Points, in no order, along strands that fork, close into loops and pass close to each other.
(in the rows, 128 means zero)
Points whose rows are less than 133 apart are linked; no others are. Some points are linked to none.
gad: [135 137 168 121 110 125 148 146 122 101  99 199 103  49 151 134 117 120
  75 135 146 164  79 128 101 152 121]
Lav: [139  83 127 114 140 186  97 132 150 134  97 154 130 122 107 167 151 105
 160 170 119  95 132 159 123  77 167]
nizil: [156  86 141 147 145 131 112 138 161 248 166 106 120 156  95 194  89  90
 121 131 129  79 153 152 156 130 170]
kupeg: [143  90 116 141 101 142 128 170 161 181 136 126  90 147 141 209 136  89
 160 155 147 121 153 133 130 153 217]
fova: [163 180 130 125 147 128 175 108 160 119  92 138  80 113  97 141 125 118
 167 112 129 208  95 145 122  83 145]
Limob: [120 135 116 120 131 102 160 146 129 108  85 121 100  81 171 121 120 123
 170 103 121 194 117 117  68 129 145]
soke: [121 147 152 125 152 112 102  94 139  69 141 156  93 136 138  79 137 120
 120 111 119  84  49 104  93 100 130]
felik: [ 97 144 119 114 101 177 116 120 122  74  56 128 161 104 140 119 194 122
 149 185 115 157 159 137 146 128 105]
bego: [ 71  62 101 143 145 109 156 144 127 134 129 108 125 123 143 127 112 111
 176  69 107 137 134 120 119 137 117]
zek: [114 157  99 102  73  81 109  62 110  76 161 123 159 127 146  67 132 159
  99 115 111  95  95  76 130 143 112]
lar: [197 178 140 130 147 165  90 121  85 168 111 125 152 151 117  94 142 158
  83 166 166 112 166 113 156 129  98]
lep: [127 109 126 130 120 165 110 133 130  97 111 112 128 136 130 140 156 106
 142 145 136 102 144 132 109 101 165]
Zuraf: [131 143 133 112 166 142 129 108 118 121 132  72 176 163  97 119 101 187
 123 131 136  79 148 155 159  93  82]
medul: [172 154 132 134 111 117 103 127 132 144 123  68 163 120 148  99 179 106
 132 170 112 145 225 130 179 148 107]
Sobek: [102 151 105  96 135 110 169 133  86  79  90 116 104 104 158  98 101 151
 164  77 110 190 107  86  74 165 121]
Doton: [121 135 193 168 116 101 112 154 176 119 116 140 101 146 144 153 163 122
 120 165 116  92 103 139 103 167 169]
Rimuk: [ 88 124  63 107 106 164 125 117  73 129 104 129 167  72 130 113 110 148
 146 108 148 170 121 106 142  94  79]
masu: [103 113 126 178 129  95 163 147 154  95 167 152 110 138 131 150 117  78
  89 130 161 178 144 122 158 175 166]
ros: [137  82  90 145  85 133  89 163 118 159 132 109 133 127 166 144 112 101
 137 107 195  91 157  93  83 153 188]
ziri: [ 84 114  65  91 120 157 118 119  74  76  96 110 177 105 140 139 116 146
 179 123 132 130 152 113 102 106 107]
Tez: [101 165 112  91 170  86 138 106 111 106 125  84 134 143 153 119 113 147
 210  95  74 134 111 142  72 114 130]
soka: [129 138 138 150 125  88 140 147 202 110 170 156 123  87 134 155 104  69
 150 136 118 121 106 170 142  95 147]
val: [102 165  94  94  76 105 155  90 130 114 119 105 132  94 149 103 151 139
 142 142  78 214  89 108 152 136  90]
pirer: [150 133 121 157 104  90 127 150 143 124 188 162 124 169 116 129 170  83
 115 158 118  86 178 138 152 159 162]
mibin: [122 141 129 133 104 124 115 108 149  95 111 102 171 110 145 104 168 123
 136 173 102 137 178 151 179 156 109]
tezu: [117 126 127 154 146 110 154 166 176  76 125 157 102 130 119 160 132  85
 127 154 140 171 161 162 145 157 173]
kagi: [193 152 155 168 147 141  68 171 138 156 151 125 108 107 119 146 124  72
  94 186 148 110 199 145 158 155 165]
Beme: [126 124 120 129 140 117 161 120 124 156 144 168  87 154 123 135  99 129
 107  84 158 182  75  92  91 122 154]
napor: [174 132 135 150 102 130 117 143 149 186 120  53 152  98 131 160 136 112
 134 123 127 150 192 130 176 143 137]
tis: [105 109 206 152 174 120 138 143 150 123 141 129 103 153 124 150 128 129
  94 151 111 100 102 153 115 158 135]
fibav: [ 90 151 140 113 134  90 145 115 167  89 121 138 115 188 130 122 188 129
 185 167  89 150 113 156 143 143 126]
Vori: [168 142 138 122 119 142 141 113 154 122 126 196 108 174  88 145 181 107
 103 204 153 135 121 160 168 111 161]
lave: [105 186 122 123 140  77 138  88 161  54 135 132  96 169 140  87 172 140
 147 130 103 158 107 129 106 137 130]
Vovol: [152 169 146 147 115 167  92 133 111 104 105 140 131 172 130 106 210 127
 104 184 133 127 182 116 139 166 140]
Tam: [150 165 154 121 145  84 130 149 153 105 138 102 126 145 126 138  74 180
 151 126 125  73 129 169  79 118 149]
mezo: [110 149 119  92 160 126 141 126 126 124 103 101 132 136 111 146 124 173
 195 137  76 140 106 170 114  85 103]
ket: [105 153 122 127  59 108 103 100 127  92 137 158 116 131 142  78 198 144
  98 131 110 107 111  91 125 164 120]
kekir: [134 167 127 117 144 157 120  97 135 134 102  95 115 103 119 116  73 136
 162  61 163 157 102 122  94  54 113]
gesab: [112 162 112  83 108 109 109  98 142  64 110 147 103  78 143 113 158 110
 177 160  76 140  79 138 134 102 124]
Nibo: [135 149 156 147 146 124 116 121 132  52 134 131 163 100 142  72  96 157
  72 123 135  99 125 116 136 136  90]
fal: [131 129 149 126 137 185  96 114 100 149  96 154 158  90 120 117 142 141
  93 160 127 112  88 117 153 123  58]
gano: [135 151 142 167 156 116 138 142 141 127  93 151  84  73 153 129  89  92
 148  84 137 169  98 125  62 137 138]
ponu: [125 152 127 123 135 107 107 119 176  51 127 143 120  79 153 128 116  81
 190 138 100 125 136 167 129  69 134]
dede: [139 114  95 116  97 133 171 165 116 118 109 165 123 104 123 136 133 142
 114 128 138 180 147 133 143 122 126]
boku: [ 85 158  94  88  91  96 113  83  96  87 123 117 124  74 150 112 142 149
 175 152  70 150  71 110 138 145  75]
mabe: [141 158 172 129 170 154 128 111 137 164 107  92 111 128 105 137  52 158
 145  75 127 123  96 142  97  72  97]
Zol: [ 89 179 140 115 108  87 125  92 130  53 151 143 115 188 138  81 178 154
 109 108 120 118 144 110  93 172 136]
Nerum: [109 153 145 163 138 136 131 124 144  43 106 138 129 127 127  96 137 130
  71 144 163 161 148 103 127 127 126]
Ladol: [150  86  96 152 107 128 107 178 114 185 159  83 110 154 148 164 143  96
 139 146 131 101 190 116 110 167 199]
falu: [104 100 120 153 107 141 130 145 102 158 139  94 124 196 139 120 200 111
 119 111 133 134 148  60 119 173 173]
Vab: [107 100 151 126 128 170 169 109 123 208  97 122 128 101  98 154 104 131
 104  93 145 202 124 127 158 110  87]
ponat: [131  96  80 120 119 149 123 114 108 176 183 138 161 145  90 125  86 114
 118 108 136  71 127 139 172  67  98]
lozu: [105 117 118 133 138 118  86 117 188 128 102 111 112  93 177 108 102  85
 192  76 158 128  77 108  28  98 147]
pareg: [ 73  74 128 158 110 112 162 147 134 125 133 100 143 166 149 123 141 115
 111  79 125 145 154  92 113 163 148]
Riz: [113  94 153 114 182 178 107 119 105 128 128 167 129 127 102 127 116 140
  83 117 138 103  77 118 136 113  95]
tapu: [ 71 120 126 129 157 133 130  87 147  76  99 103 148 130 141  77 145 120
 138 110 100 189 123  95 137 129  95]
gim: [106 146  71  99 177 108 169 111  76  75 116  99 137 138 137  98  96 147
 202  78 101 165 134 103 101 138 111]
giti: [151  79 140 133 172 120 139 145 138 145 183 185 115 141  98 146  82 125
  72 148 140  86 149 170 152 135 148]
sifon: [117  71  90 109 137 113 153 168 106 142 162 181 127 155 100 147 114 130
 123 130 107  84 147 153 155 133 132]
vis: [152 151 115 148 121 103 165 108 165 158 150 117  86 118 120 139 115 104
 149  91 146 192  70 109 119  97 158]
leti: [154 126  95 109  71  92 131 145 150 176 161 133 122 124 128 161 106 113
 175 105 157 108 101 135 102  70 167]
Vuro: [168 143 197 158 131 137 122 127 164 109 138 148 125 102 126 145 144  80
  57 175 159 146 113 133 146 161 148]
viz: [165 124 130 118 196 188  92 144  92 181 107 151 146 155 119 142 154 144
 129 195 106 106 190 160 204 136  81]
kize: [192 130 137 134  79 146  82 172 119 177 112 125 103  55 151 137 152  85
 134 157 115  91 172 116 109 136 149]
soz: [162 100 137 146  96 157 105 115 117 206 154 126 144 105 108 140  73 126
  76  62 183  79 127 108 126  90 122]
paf: [192 136 155 134 143 154 129 108 133 157 138 184 117 131 110 143 163 106
  79 197 162 149 142 144 186 146 140]
fos: [138 140 124 117 109 131 104 104 140 110 105 111 114  96 155  95 121 120
 152  67 164 136  79  94  60  71 151]
Sefav: [ 88 135 121 134 106 117 164  81 147 131 110  70 147 140 148  88 178 137
 130 116  98 202 107  88 163 132 107]
Gupo: [112 126  99  99 155 177 102 123 102  65  90 112 156 130 112 125  90 162
 152 114 157 104 125 154 102  73 108]
zukas: [154 147 136 119 142 142 124 124  82 135 120  88 181 173 124  99 133 194
  94 144 140  72 166 127 141 153  92]
Dap: [128 118  98 106  87 136 129  96 109  73 121 109 141 194 131 125 186 120
 130 141 162 122 166 107  93 111 178]
bame: [148 168 101 137 169 105 167 142 163  98 120 129  98 152 105 158 114 124
 144 140 140 186 134 174 137 106 160]
Dit: [158 139 142 168  87 154 151 126 124 149 110 123 122 135 129 127 156 134
  65 134 171 179 136  84 140 156 152]
koti: [ 79  81  93 182  98  90 153 133 145  99 188 145 140 138 135 105 133  86
 105  97 141 156 163  98 151 151 152]
Tur: [131 133 161 108  84 106 127 153 139 144 112 155  94 127 144 152 172 147
 158 159  75 102  82 136  85 151 165]
Losi: [121  92 152 137 207 119 138 145 147  83 155 170 114 175 106 133  89 149
 113 128 121  88 126 158 112 124 144]
Viruk: [ 84  97 154 129 196 166 113 117 124 127 113 146 124 146 117 122 117 137
 147 113 101 100  54 126  98  93 103]
Fofug: [116 141 136 152 187 135 141 109 137  47  89 106 125 128 138  95 122 118
 121  94 148 197 136 112 115 121 128]
Zoto: [157 148 189 158 119 114 111 144 132 122 128 141 144  71 126 127  75 164
  71 114 156 106 108 135 123 151  95]
rof: [138 106 166 166 132 142  91 106 161 186 167 112 143  96 108 140  82  95
 103  76 157  78 113 131 151  92 120]
tik: [130 122 152 142 153 116 152 150 121 108 133 177 108  64 136 108  78 123
  91  98 134 152 103 124 105 152 100]
Vinuz: [155  77 145 122 115 173  99 138  85 219 127 137 107 141 122 157  89 120
  84  98 200  85 141 108  92 124 162]
Vonul: [143  87 135 142 162 116 135 118 148 195 191 139 106 139  97 183  44 121
  80 136 167 103 148 177 167 139 153]
nepad: [ 83 142  86 116 118  96 136 120  78 114 141 127 182 104 131 109 130 174
 151 153  76 105 139 112 172 179  42]
rifa: [107 108 138 154 112 109 126 104 176 178 155  70 135 138 137 136 131  91
 162  91 104 134 106 131 154  84 117]
dapil: [113 106 125 105  89 122 165 149 102 176 139 157 107 156 118 131 143 147
 116 111 113 156  65 101  92 118 134]
por: [192 136 139 113 168 200  87 153  85 142  83 129 137 153 114 142 155 159
 104 185 136 107 188 154 143 133 111]
gopov: [137 137  93 135 108 137 109 143  77 175 140 124 185  84 112 115 118 154
 140 149 101  88 139 128 197 143  45]
Kes: [134  70 160 113 165 148 130 127 114 206 136 126 131 120 109 152 104 148
  99 142 109 122 145 164 169 151  86]
vuno: [153 147  94 111  93 124 114 114 117 157 166 132 181  98 106 115 118 121
 129 130 114  68 127 141 181  89  86]
viru: [154  89 140 133 194 159 102 159  90 196 143 129 136 157 119 123 111 130
 108 150 108 100 200 156 181 157  85]
sig: [125  91 167 118 145 157 153 134 138 231 120 109 110 112 107 179  97 111
 101 131 142 176 144 170 178 150 106]
rada: [128 112 146 164 131  92 109 140 197 145 166 131 126  93 140 137  65  87
 131  94 162  93 116 139 138 106 141]
niz: [134 132 126 102 125  65 147 173 111  98 143 158 101 149 126 133  93 173
 146 100 118  92 117 150  63 130 171]
puro: [153  90 127 130 112 169 102 139 163 181 141 146  88 115 107 197 164  58
 145 176 117 128 143 143 145 111 173]
Meso: [140 140 153 130 174 102 148 140 144 147 124  56 121 139 131 149  57 172
 160  87 127 121 117 154  86 123 139]
dufep: [ 95 113 120 128 173 107 139 154 111  74 131 161 116 175 137 119 103 143
 124 111 129  94 125 125  75 146 147]
gal: [133 132 156  84  78 145 116 145  81 164 103 151 110 121 124 144 174 183
 153 160  81  91  76 114  99 145 123]
kebu: [128 115  74  96 154 164 124 116  83 120 129 107 177 167  90 120  86 159
 131 104 152 101 128 144 147  69 104]
zalev: [ 67 105  85 115 129 114 168 155  85 137 141 133 167 146 126  99 133 168
 133 110  81 124 145 118 164 172  70]
zed: [ 80  77 103 110 143 101 170 169 106 141 156 135 128 159 117 141 106 160
 157  86  80 117 147 143 127 139 110]
mekez: [102 150 120 103 195 103 166 122 119 103 116 130 130 168 120 116 147 165
 185 156  81 140 100 168 154 122  89]
kiro: [136 125  99  91  65 148 154 106  68 189 103 150 127 155 130 139 167 168
 125 152 112 142  68  94 122 127 121]
lon: [119 145 115 129  89 161 128 144 105  79  98 175 128 132 130 128 219 105
 126 181 122 141 178 124 138 152 140]
Kemus: [128 116 115 135 111 126 121 124 153 182 147  31 157 150 118 152 135 116
 149 123 120 116 173 149 180 113 120]
Feba: [148 111 120 140  59 117  97 144 109 137 121 105 146  96 174  98 136 142
 113  99 177  81 131  86  67 153 152]
bosof: [142 167 112  93 103 145 110 110 101  86 134 112 155 204 119 120 209 158
 113 178 131 106 199 127 103 151 161]
monit: [119 169 144 141  88  92 108  91 160  60 144 111 144  77 164  61 105 132
  87 103 135 113 106  89 134 134 100]
tugaf: [137 156 125 137  92  66 115 101 170  89 178 106 130 167 133 114 146 109
 144 118 152  98 107 115 117 119 176]
bodep: [123 110 121 120 106 173 131 117  81 177  96 132 150  78 120 129 112 148
  99 109 130 158  98  89 148 127  78]
miba: [154 169 184 138 139 123 163 131 151 112 114 159  87  89 129 146 134 105
  77 150 151 199  99 139 115 165 150]

A fork is a point with three links, a tip a point with one. Leave the first point through the second and follow the links. Name the first fork or tip that comes.
rifa / Kemus => Feba
Vinuz / soz => Nibo
Losi / tis => pareg
Nibo / Nerum => Vinuz
masu / tezu => Losi
ket / Zol => tik
puro / Lav => rifa
zukas / lar => bodep

A tip is a point with one link. Name the tips that can be reached along the links from each point below, in the order of the rows.
zukas => nizil, falu, lozu, Viruk
ket => Vori, Vinuz
ros => rifa, Feba
